Each scene shows the same named points in several views. A view is turned or mirrored, shifted and resized as a whole, has a little noise and may leave points out.

Scene 1
View 1
bivi: [  2  12 -46  -5  23   3  15   0 -30 -20 -36  15  33  40 -35 -29  -4  -2
  35  66 -11  38  46  30]
Zosep: [  3  19 -18  -5   4  -4  26   4 -33 -25 -18  13   7  13 -10 -21   7   5
  16  64  -9   2  20   8]
givoz: [ 36  17 -80  16  10   8  23   9 -11 -31 -24 106  11  37   9 -22 -38  11
 -15  23 -34  80  66  12]
Loni: [  2  66   5 -24   8 -17  28  19 -31  -7 -15  18  -3 -15 -26 -17   5  16
  12  53 -12 -17  12  13]
mufi: [-28  37  17 -37  30  -5  14   7 -44  -3 -36 -62  38  18 -67 -28  31  -4
  71 103   5 -33   9  39]
zos: [  9 -31  -2  23 -40  -9  49 -13 -48 -51  12   7 -25 -11  61 -10  30  -1
 -19  61  12 -26 -19 -58]
Pebaf: [  7 -10 -36  10  -5   3  30  -4 -34 -34 -12  27   7  23  12 -21   5   2
   4  58  -4  20  22 -10]
bebap: [-13  81  36 -43  17 -22  22  25 -38  10 -23 -27   3 -24 -56 -11  23  13
  40  76  -9 -48  -4  29]
lisus: [ -7 120  65 -53   6 -35  35  37 -39  19 -13 -19 -23 -55 -49  -4  24  27
  24  59 -17 -78 -20  19]
Zul: [  1  26  24 -12 -21 -15  42   6 -44 -24  -1  -9 -19 -25  11 -11  27  11
   1  65   4 -41 -19 -19]
Kom: [ -2  25 -11 -14  10  -7  23   5 -36 -18 -21   1  13  11 -24 -23   9   6
  27  67  -5  -1  19  16]
rubu: [  1  50 -41 -25  35   0   9  12 -25  -4 -39  26  36  32 -59 -28 -10   5
  42  60 -22  32  51  50]
neve: [  4  19   0   0 -15 -10  39   2 -41 -26  -4  10 -14 -10  15 -13  14   8
   3  60  -4 -16  -4 -17]
Tisob: [-20  59  22 -39  23 -15  18  16 -42   4 -31 -39  18  -1 -60 -20  24   6
  54  86  -3 -39   6  33]
View 2
mufi: [ 12  30  10  20  -1 -15  23 -56 -27  18  25 -70  32 -85  -1  39 -19  17
 -22  33  18  25  38   8]
bivi: [  0  72  10 -44 -11 -19  21  26  24  30  -3 -52 -12 -38 -16  16   2  16
 -51  27  23  -1  24  -9]
bebap: [-16  -8 -17  28 -14 -13   0 -81 -44  40  15 -51  11 -63  -5  37  -3  -5
 -22  32  -4  31  -2  21]
lisus: [ -35  -43  -36   49  -24  -15  -16 -112  -67   48   14  -50    6  -56
   -5   39    5  -20  -17   29  -21   36  -31   34]
Zul: [ 12 -22 -10  28 -42  -8  32 -64 -39   9  12 -18  17   6 -52  34   0   7
 -28  22  -1   2 -20  13]
Kom: [  0  22  -2  -7 -22 -13  21 -24 -16  26   6 -36   0 -23 -30  26   1  10
 -38  28   8   6   0   6]
Loni: [-20  -3 -20   2 -31 -15   2 -46 -26  38   1 -33 -10 -21 -27  23  12  -6
 -38  26  -5  14 -21  12]
zos: [ 40 -23   6  17 -58  -7  62 -33 -30 -18  16  11  22  60 -88  29   3  21
 -32  18   5 -28 -25   3]
Tisob: [ -5  14  -5  23  -9 -12  11 -65 -34  30  18 -61  20 -70  -2  40 -10   2
 -24  29   5  27  17  16]
neve: [  9 -10  -5   9 -42  -8  32 -35 -24  15   7 -16   4  22 -57  22   6   9
 -33  24   0  -9 -24  10]
rubu: [-20  57  -8 -37 -11 -20   0   4  11  50  -6 -59 -23 -51  -3  17   7   1
 -48  28  12  14  13  -1]
Pebaf: [ 16  24   5 -20 -36 -12  40   4   1  11   0 -14  -1  20 -55  19   5  18
 -44  21  14 -16  -9  -4]
View 3
zos: [ -7  -9   1  57 -15 -63 -40  44 -50  15  -9  24 -14   7  24  11 -22  18
  -6   4   0 -27  -1 -52]
Tisob: [-19 -16   8  -3  12  -2 -24   3   9  -2  18  22  14  37   4 -23  39  32
  26 -32 -32   2 -37  -2]
bebap: [ -8 -18  11  -7  17   0 -35   2   9  12   4  29  22  30   6 -28  41  36
  31 -25 -24  11 -44 -18]
Pebaf: [-30  19 -14  34   0 -23 -28  16 -23  -6   6  12 -22  -4  26   5   3   4
   4  -7  -4 -17  15 -26]
lisus: [  9 -29  20 -18  26 -12 -51   9  12  34 -10  39  40  24   7 -33  44  46
  38 -19 -16  27 -63 -44]
Zosep: [-25  17 -13  21   8 -13 -29  13 -11  -2   6  12 -11   3  21  -4  15  10
  13 -11  -9 -10  -1 -21]
Zul: [ -2 -18   9  27   1 -40 -42  26 -25  17  -3  26   5  17  17  -6   7  27
  12  -8 -10  -6 -25 -41]
neve: [-12   0  -1  32   3 -32 -40  25 -24  11  -7  25  -3   4  20  -2   5  17
  10  -4  -2  -7 -10 -43]
mufi: [-30 -22   7   2   7   1 -15   4   8 -13  30  19   2  50   1 -25  38  29
  20 -40 -44 -12 -36  16]
Kom: [-24   9  -8  12   9  -7 -28   7  -5  -4   6  16  -7  11  19 -11  25  14
  14 -17 -13  -7  -7 -15]
givoz: [-40  73 -41  18  13   2 -24  -8 -11 -11 -12  -4 -32 -54  41  11  18 -18
  14   6  17  -3  45 -33]
bivi: [-44  31 -21  13   9   7 -16  -4  -1 -20  15   1 -24  -2  22  -7  25   3
  14 -21 -14 -10  14   1]
rubu: [-40  33 -17  -5  19  23 -17 -13  16 -16  13   3 -12  -3  21 -17  42   5
  26 -24 -15   0   3   2]
Loni: [-12   5  -6   3  13 -10 -38   6   0  12  -6  21   9   1  19 -13  30  19
  26 -13  -8  10 -18 -33]
View 4
Loni: [ -8   5   5  42  -3   1  -3  -5 -13 -10   6 -29 -18  30   0  14  -6   2
 -18 -11  19 -15  26  23]
Zul: [  5  -5   7  20 -21 -21  21  -8 -18   3   8 -38 -28  28  -5 -10   9 -15
   6   4  26 -25  26  39]
bivi: [ -9 -13   1  12  14   0  -3  25  -7  -5   0  11   3  11 -14  16   1  31
 -38 -16   8  18   8 -10]
Zosep: [ -4  -7  -1  21   0  -8   6  11  -7  -3   2 -13  -9  20 -11   7   8  14
 -15  -4  13  -3  16   6]
Tisob: [  4   9  24  13  -5   7  16  -6 -44 -20  22  -5 -28  16  -7  12 -34  -9
 -45 -27  24   3  23  38]
lisus: [ -1  26  23  54 -20  11   4 -37 -40 -29  22 -53 -41  35  11  17 -42 -33
 -26 -21  35 -31  39  64]
rubu: [-12  -1   4  30  18  15 -15  16 -10 -17   3   8  -1  17 -10  32 -15  33
 -53 -26   7  19  12  -7]
givoz: [-25 -17 -25  48  25  -3 -34  36  41   2 -25 -13  23  27 -10  27  37  64
  -9   1  -5   4  12 -42]
neve: [  0 -11  -3  21 -12 -21  14   4  -8   4   1 -32 -18  26  -9  -6  21  -2
   7   6  21 -18  22  21]
zos: [  8 -23   0   2 -20 -37  31   9  -6  18   3 -30 -18  24 -13 -26  40  -7
  27  19  23 -21  19  20]
Pebaf: [ -4 -20  -8  11   1 -17   9  21   2   7  -6 -12  -2  18 -14  -1  27  21
  -2   3  12  -2  13  -5]
bebap: [  1  12  20  32 -10  12  10 -17 -43 -24  20 -23 -32  23   2  12 -36 -18
 -34 -24  27  -7  29  47]
View 5
zos: [ -5  14 -27  -3  53  35  -4  -8  -9  21   7  31 -30   4  20  14  -7  -8
  -7   6 -10 -37   0  38]
Tisob: [ 38   3 -26 -32 -19  13 -21   0  33   8  21 -11  29   4  -8  12  -2  35
  -3  49  -2 -12  -9  17]
Loni: [ 26   2 -10 -25  -3  15 -15  -7  28  -1  22  -9  10 -17  -6  20 -20  26
   8  29  -8 -28 -19  11]
lisus: [ 49 -20 -31 -12 -19  32 -15 -12  80  18  34   5  15 -23  11  46 -19  43
   6  52 -12 -42 -41   3]
Pebaf: [  5  21  -7 -28  23  12 -10  -1 -17  -2   5  -3   0   1  -8  -3 -12   4
   4   9  -5 -16   3  27]
neve: [ 10   8 -17 -15  25  23 -10  -7   9  10  12  10  -7  -5   5  17 -11  10
   2  19 -10 -31 -11  27]
mufi: [ 46   4 -42 -34 -27  13 -26   5  36  20  20  -6  36  26  -6   2  14  42
 -16  63   2   2   0  23]
Kom: [ 23  10 -14 -31  -1  11 -18   0   8   3  12  -8  14   0  -9   7  -8  22
   2  28  -5 -12  -5  20]
Zul: [ 21  -4 -29  -7  14  33  -9 -10  39  20  20  19  -7 -12  13  30 -14  17
   0  29 -10 -38 -19  21]
Zosep: [ 15  12 -11 -32   9  11 -14  -2   2   1  11  -6   7  -3  -9   6 -10  18
   4  22  -6 -17  -7  23]
givoz: [ -8  32  34 -48  21 -15  -9  -2 -39 -36   4 -33   7 -27 -36  -7 -38   7
  27 -14  -9 -16  -4  14]
View 6
Kom: [-21   8  -4 -39  -5  -7  -2 -12  33  26  -4  13   5  20 -20   8  30   4
 -20   3   1  26  -8 -20]
Zul: [-22  31   2 -38 -11  -7   6  -2  50   0   9  13  11  35 -43   8   6  37
 -32  28  13  29 -31 -26]
rubu: [-13 -40 -15 -41  -1  -8 -14 -20  -6  75 -18  10  14  -3  13   4  70 -52
   4 -41   8  10  35  -5]
mufi: [-35  -5   7 -40  35   1  -8 -13  68  24 -43  15 -62   8  14 -15  41 -43
   3  26 -14  55  39 -21]
Zosep: [-12   0 -10 -37  -9 -11  -3 -13  12  36  -1  14  22  22 -22  23  34  -6
 -21 -16 -10  20 -10 -21]
Pebaf: [ -5   6 -19 -30 -13  -9 -10 -25 -12  37   7  22  37  28 -31  41  36  -1
 -24 -31 -31  22 -39 -27]
neve: [-14  22  -5 -34 -14 -11   3  -7  22  15  14  12  27  33 -40  23  14  30
 -36   2   4  25 -35 -22]
givoz: [ 10 -34 -35 -28 -39 -16 -14 -25 -76  84  24  11  96  11 -22  44  64 -20
 -22 -93  -2 -26 -21 -10]
zos: [ -2  46  -8 -27 -19 -10   4 -13  21 -10  26  19  40  53 -67  54  -9  50
 -50   8 -38  34 -82 -36]
bebap: [-34   1   4 -47  -3  -6   5   3  59  23 -13   8 -12  13  -6 -19  32   4
 -11  21  47  29  23 -12]
Tisob: [-35  -2   7 -47  17   1  -2  -4  65  25 -25  12 -39   7   6 -23  39 -19
   0  26  23  43  35 -13]
bivi: [ -6 -27 -16 -32   4  -7 -17 -28 -15  64 -15  15  13   9  -1  26  61 -45
 -10 -42 -29  18   6 -15]
Loni: [-22  -3  -2 -47 -18  -8   0  -3  34  34   1   7  20  14 -18  -7  32   9
 -18  -2  45  16  10 -14]

Which points are out of place in each view (at most two, in the order of its rows)? Write none if all are in place.
view 1 | none
view 2 | bivi
view 3 | none
view 4 | zos
view 5 | Tisob, Zul
view 6 | Kom, bebap

Scene 2
View 1
Kup: [  8  18  17   8 -10 -11  13 -19   9   7  11   7 -20   6 -16 -15 -26   1
 -11  -5 -23  -6  -1   4]
Repu: [  5  18  21   3 -15 -11  22  -9  -3 -12  12   2 -14  11  -5  -3 -11 -30
  -8   0 -20 -11  12   0]
non: [  7   7   5  -8  -2 -12  -4 -23  20   8   8 -29 -18   6 -23   5 -26 -16
  -9  12 -21 -12 -18   3]
bamen: [ 25  22  14  23  -7 -19  17 -33  23  27  15 -12 -22  17 -35 -20 -39   0
  -4  -5  -6  -9 -15   4]
debi: [-12  18  25  -4 -18  -4  21  -2 -21 -30   9  38 -17   7  10  -8  -4 -12
 -18  -8 -43  -7  24  -1]
peved: [ 19  35  26  37 -18 -19  37 -21   4  12  15  29 -23  23 -20 -35 -29  10
  -5 -22  -8   0   9   0]
Fudi: [ 18  10   7   2  -3 -15  -6 -30  30  23   7 -36 -18  12 -31  -2 -36  -9
  -8  12 -11 -15 -28   5]
nen: [ -7  18  21  -8 -18 -10  27   8 -10 -30  13 -12  -7  11   2  10   3 -56
  -6   3 -23 -16  24 -10]
Felag: [ -2   8  13 -12  -8  -8   2 -13   4  -7   5   2 -20   2  -9  -2 -18 -13
 -15   3 -33 -12  -2   5]
tif: [-14  38  42  17 -32 -11  60  16 -39 -43  17  62 -17  19  21 -21   9 -28
  -8 -29 -32  -1  58  -7]
gop: [ -1  23  21   7 -19 -12  37   2 -11 -25  15  -3  -9  17  -2  -2  -2 -49
  -2  -3 -18 -11  26  -8]
Ked: [ 16  21  15  16 -11 -19  21 -21  12  13  10 -10 -15  17 -25 -13 -26 -18
  -3   0 -10 -11  -2  -2]
libi: [ -6  19  25  11 -12  -5  10 -22  -8  -4  10  56 -31   5   0 -26 -24  28
 -26 -15 -43   0   5   9]
sos: [ 13  31  24  27 -13 -13  21 -32   9  20  12  48 -30  14 -22 -41 -35  40
 -17 -24 -26  -2  -3   7]
gam: [-27  17  27 -11 -23  -2  24   9 -35 -52  10  46 -15  -1  28   3  12 -35
 -20  -8 -53  -6  40  -3]
View 2
nen: [-14  39 -40  18  20  -1 -21  24   6  10 -32   7  -6  31   7 -15  46  26
  39  23  14   7  40  -2]
bamen: [ 38  30  19  -3  38 -33   1  29 -20  10   6 -27 -65 -26  20   1 -14 -13
  19   4  21 -27  36   3]
Repu: [ -1  31 -12  10  19 -19 -12  15  -2  12 -14  -7 -17   5  11  -9  27   9
  24  15  14  -3  32  -2]
sos: [ 24  17  41 -16  21 -58   3  -2  -8   7  27 -27 -20 -55  20 -14  17 -29
 -17  -7  11 -17  -7 -24]
peved: [ 35  26  29 -19  17 -49 -14  22  -5  20  16 -22 -20 -34  28 -12  25   2
  10  -2   6 -20   8 -31]
Kup: [ 13  25   7   3  27 -28   4  13  -7   3   1 -12 -36 -18  12  -7  11 -15
   7   4  15  -6  24   4]
debi: [-20  23 -12  15   7 -27  -4 -10   8   3  -8   0  18   1   3 -17  56  -4
  -2  11   8  14   8  -8]
Felag: [ -4  25 -11  17  26 -15  15   2  -3  -4 -13  -3 -23  -3   0  -3  16 -18
   8  15  20   6  32  20]
non: [  9  32 -11  22  38  -8  15  20 -15   0 -18 -11 -56  -1  -3  -1 -14 -20
  23  12  28  -7  51  32]
Ked: [ 23  34   0   3  31 -23  -4  30 -13  14  -2 -18 -49 -13  17  -6   3   4
  29  10  15 -16  36   1]
tif: [-11  21  -2 -13  -8 -40 -30  -3  16  16   0   1  48  -7  24 -26  93  22
  -3   2  -7  13 -16 -56]
gop: [ -2  35 -28  11  12  -8 -23  24   3  18 -23   1  -7  18  18 -12  46  27
  37  17   9   3  34 -14]
View 3
debi: [ 15  31 -29  -1  -6 -20  49   3   0 -21  40   0  -7   7   9 -46  10 -20
 -13  21   5 -15 -39  19]
tif: [ -3  37 -30 -15 -11 -31  74   4  18   6  37  -3 -12  13 -31 -86  43 -49
   5  14  15 -18 -61  63]
sos: [-27   0 -13 -25  18   0  64  -2 -33 -18  83 -25   2  -5 -73 -35 -38 -20
 -10  -8   0  34 -25  42]
Felag: [ 20   9 -32 -12  -1 -12  35   9 -23 -32  41  -2   5  -4   2 -15 -19   5
 -19  30   1   8 -10  -4]
Repu: [ 30  12 -43 -22  -7 -18  36  22 -21 -24  30   2  18  -2   8 -16  -8   6
  -5  51   4   9   1  -4]
bamen: [ -1 -12 -30 -46  14  -4  46  25 -44 -12  57 -17  29 -18 -56  -5 -50  10
   4  40  -5  46  18   9]
Fudi: [ 22 -12 -38 -39  15  -4  30  22 -53 -30  49  -8  32 -17 -20  18 -53  29
  -7  45  -6  38  29 -18]
Ked: [  9   0 -37 -41   3 -15  43  26 -36  -8  40 -10  28 -10 -34 -10 -24   7
   8  45  -3  33  13  13]
nen: [ 40  25 -50 -26 -19 -34  40  28  -4 -11  14  14  21  -2  20 -37  19  -2
   9  65   8  -7 -10   4]
gam: [ 37  46 -29  19 -19 -31  41  -8  18 -34  28  12 -23  19  50 -62  43 -30
 -25  19  12 -45 -65   5]
libi: [-11  13 -11  -3  17  -4  55 -10 -17 -29  74 -17 -19   7 -32 -39 -23 -25
 -23 -15   1   6 -42  23]
gop: [ 40  22 -51 -19 -15 -34  39  28  -4 -10  14  12  20   0  20 -35  23  -5
   8  60   4 -10 -10   2]
View 4
tif: [ -6   4 -40  24 -24  24  40  63  22  34  45  16  -2   6  -6  60 -30   4
 -35 -12   8 -46   5  11]
non: [ -9  42 -19  10 -38  37  12 -73  46 -77  13  10 -16 -32 -70  16  78 -22
  23  53 -34 -21  51  63]
debi: [ -3  36 -24  28  -5  39  33   9  45  11  30  -1 -15 -16 -30  30  24 -16
 -21   9 -13 -34  12  35]
gam: [ -1  69 -33  39  32  47  24  40  67  41  33 -11 -35 -35   4   6   7 -46
 -50 -15 -41 -14 -13  35]
bamen: [-10   0 -23   4 -67  27  24 -73  23 -72  23  21   5  -1 -85  53  73  18
  36  60   9 -49  57  53]
nen: [-13  47 -37   5 -13  28  11   9  40 -72  27  22  -9 -45 -14  33   2 -40
 -16  15 -44 -11  24  64]
peved: [ -7 -21 -29  10 -59  21  36 -23  14 -28  29  24  14  12 -62  70  27  35
  13  34  26 -56  39  30]
libi: [ -4  22 -14  53  -8  43  42 -21  56  76  24 -23 -16  14 -60  24  65  15
  -8  16  15 -60  14  16]
gop: [ -9  29 -40   2 -26  30  17  14  30 -65  32  28  -7 -34 -22  42  -4 -24
 -12  17 -31 -19  25  54]
Fudi: [ -9  30 -22  11 -51  30   9 -91  40 -92  10  12  -6 -21 -87  28  91  -6
  39  64 -21 -27  57  65]
sos: [ -7 -13 -21  29 -55  30  41 -45  28  24  27   1   3  34 -79  60  62  50
  16  38  41 -73  40  17]
Ked: [-10  -2 -33  -1 -54  23  24 -26  22 -65  28  27   4  -1 -51  53  25  12
  15  33   4 -41  43  44]
Kup: [ -5  19 -27  16 -37  34  22 -48  36 -37  23   9  -4  -3 -64  38  62   4
  13  40  -5 -40  39  47]

Which points are out of place in each view (at most two, in the order of its rows)? Write none if all are in place.
view 1 | tif, gam
view 2 | none
view 3 | Repu, gop
view 4 | libi, Ked

Scene 3
View 1
Velo: [-14  26  10  53   0  -1 -15  19  24  11   7  -7  -7 -12  -5 -20 -34  15
  11 -15  30   0  35  39]
Nusu: [ -3  37  19   4  49  -4 -30  20  31 -20  -5   4  51   8  37 -26  -6 -25
  16 -26  40  17  43  -2]
lon: [-35  24 -13  41  26  -2 -13  38  50  12   8 -13  10  10  -7 -22 -40  -9
   1 -14  26  20  46  60]
Vaf: [-41  23 -18  42  30  -5 -13  42  53  15  12 -18  13  14  -6 -19 -38 -13
   4 -14  28  25  49  68]
Moz: [  1   2  16  41  13 -12 -25  14 -11  17  12  -5  18   6  24 -23 -12  23
  35 -23  60  31  19  28]
kela: [-34  35 -14  31  29  -4 -16  38  54   4   9 -12  19   9  -6 -19 -31 -19
   2 -15  26  18  50  59]
kimu: [  2  27  36  65 -30   4 -18   3  -2   8   1   5 -34 -41 -10 -21 -33  49
  14 -15  30 -28  21  17]
zabab: [ 41  25  62   2  25 -11 -44 -13 -27 -27 -13  17  54  -9  66 -31  19  14
  43 -40  66  17  16 -55]
Batu: [ 10  -1  26  48  -2 -10 -27   3 -26  21  12  -2   1 -11  21 -22 -16  44
  39 -23  61  19  11  21]
zizo: [-13  33  11  37  12  -1 -20  18  27   0   3  -1  11  -6   4 -22 -26   3
   9 -21  29   6  34  25]
Golu: [-49   0 -37  48  40 -14 -13  50  45  37  28 -27  22  35  -1 -14 -39 -13
  17 -12  43  55  40  92]
vetu: [ 10  32  34  23  17  -4 -27   7   7 -14  -7  10  23 -15  26 -28 -10  10
  21 -24  45   1  29  -9]
narul: [ -9  55  31  46 -13  11 -14  13  35 -13 -12   5 -21 -40 -16 -22 -35  12
  -6 -13   8 -39  42  14]
View 2
kimu: [-27 -12 -12  12 -20  29  24 -23  14   6 -16  23  10 -47 -15 -54  22  -3
  -2   7  -5   4  21   9]
Moz: [-19  -4   7   9   4   5  18 -11   0   4   0  14   9 -36  10 -15 -12  20
  -7  16   7 -10  10  12]
narul: [-21 -10 -10   7 -32  25  18 -24  31   7  -8   9   1 -30 -22 -43  24  -5
   2 -21 -16   3  27   0]
Nusu: [ -8   9   5   6  -8  -7   8 -14  25  -1  14   4   3  -4  -3   6 -16  27
  -7 -24  -1 -17  19   1]
lon: [-20 -15  18   1 -12  13  10  -7  13  21   1 -16  -9 -35  13  -2 -10   9
  13  -5  -8   0  18   4]
Vaf: [-21 -17  20  -1 -15  18   8  -7  16  24   2 -24 -14 -35  13  -1  -9   5
  17 -10 -11   4  22   1]
Golu: [-24 -22  33  -4  -6  17   4   2   4  30   5 -32 -18 -46  30  12 -24   9
  21   5  -8   1  17   4]
vetu: [-14   4  -7  12  -9   2  17 -20  18  -5   4  19  12 -19 -13 -23  -1  18
 -12  -8   2 -13  16   4]
zizo: [-18  -6   3   5 -14  13  13 -16  18   9   1   2   0 -28  -2 -17   2   9
   1  -8  -6  -2  19   3]
zabab: [ -6  25 -12  20   3 -21  20 -22  13 -25  12  45  28  -1 -15 -17 -10  41
 -34  -2  18 -28   6   9]
Velo: [-25 -13   6   5 -17  23  16 -16  13  14  -5   1  -3 -39  -2 -27   5   3
   5  -1  -7   2  20   7]
View 3
Nusu: [-22 -10  -5  12 -22 -13 -39 -16  27  19   4  18 -20   3   2   9  -1  15
   4 -15  21 -30   4   1]
Velo: [  1  -1  -4  10  -2  -4 -11  -9   4   8 -10   1  10   7  12  -3   3  10
  -4   4  14  -2   5  14]
zabab: [-14  13  10  10 -17 -31 -54  19  41  16   2  38 -13 -30   4  28  38  25
 -15 -40  23 -35  -3 -23]
vetu: [ -7   1   3   6 -17 -17 -34   3  17  12  -9  17  -5  -4   8   9  22  11
 -11 -17  14 -14   0  -8]
kimu: [ 18  11   7  -5  -6 -10 -16  18 -12   0 -25   2  25  -1  20  -3  36   3
 -29   2   7  21  -2  -6]
kela: [ -9 -16  -8   9 -12   5 -10 -25  -2  11 -12  -9   0  29   9  -8 -15   3
   6  13  12   0   6  22]
zizo: [ -4  -2  -1   6 -11  -6 -21  -7   5   9 -11   3   4   9  10   1   6   8
  -6  -2  13  -2   2   7]
Moz: [  1  11   4  17  13 -16 -16   3  20   9  -6  13  17 -14  11  12  14  21
  -5  -8  19 -13   9  16]
narul: [  5  -6   1 -11 -30  -4 -25   0 -15   7 -21  -5   0  21  14  -9  21  -5
 -21   3   8  19  -7 -13]
Batu: [ 10  19  10  15  13 -18 -16  15  16   6 -12  15  25 -21  16   9  30  19
 -14 -11  16  -5   6   8]
View 4
Nusu: [ -5   6   0  -9 -24  -1 -19  -7  21  -6  10 -11 -13 -10   0  20  -6 -10
 -33   8  16  -9 -27   1]
Vaf: [ -1  23  -9   1 -25  23   1  -6   1 -25  11  -7   8   7  -3  33   0 -18
   8  18 -19  -1  13  13]
Golu: [ -3  36 -17  17 -35  20  -4 -15   0 -44  25 -13  17  15   7  28  -9 -14
   7  24 -30  -4  23   8]
Moz: [ 14   6  -6  23 -16 -12 -20 -21  14 -11   4 -12   2 -24  -5  17 -19   9
  -6  16   6  -2  15  -8]
vetu: [  7  -6   4   0 -11  -8 -16 -10  18   8  -6  -7 -11 -27 -12  22  -9   1
 -16   5  24  -2  -8   0]
lon: [ -2  21  -9  -2 -23  21   0  -5   1 -21   7  -4   6   5  -6  34  -1 -18
   7  15 -15  -3   9  13]
kela: [ -4  19  -6  -8 -19  26   3  -1   0 -16   4  -2   5   7 -11  38   2 -24
   9  12 -13   2   5  18]
kimu: [ 22 -13  -1  10   9   0  -2 -11   5  17 -29   6   5 -30 -36  33 -13   4
  27   4  18   7  33   8]
zizo: [  5   5  -4   0 -12   5  -5  -9  11  -2  -4  -5  -2 -12 -15  30  -4  -8
   0   8   4   0   4   5]
Batu: [ 21  -2  -4  31  -5 -18 -18 -25  13  -2  -7 -10   4 -36 -14  17 -25  15
   3  16  15   2  28 -10]
zabab: [ 13 -16  11   5  -9 -35 -35 -20  34  17  -3 -16 -23 -46  -5   6 -21  19
 -46   5  50  -8 -26 -19]
narul: [  6  -8   2 -13   6  14   7   2   3  19 -27   9  -2 -17 -33  41   3 -13
  18  -4  15   7   5  17]

Which points are out of place in each view (at most two, in the order of its rows)? Write none if all are in place.
view 1 | kela
view 2 | lon
view 3 | Velo
view 4 | none
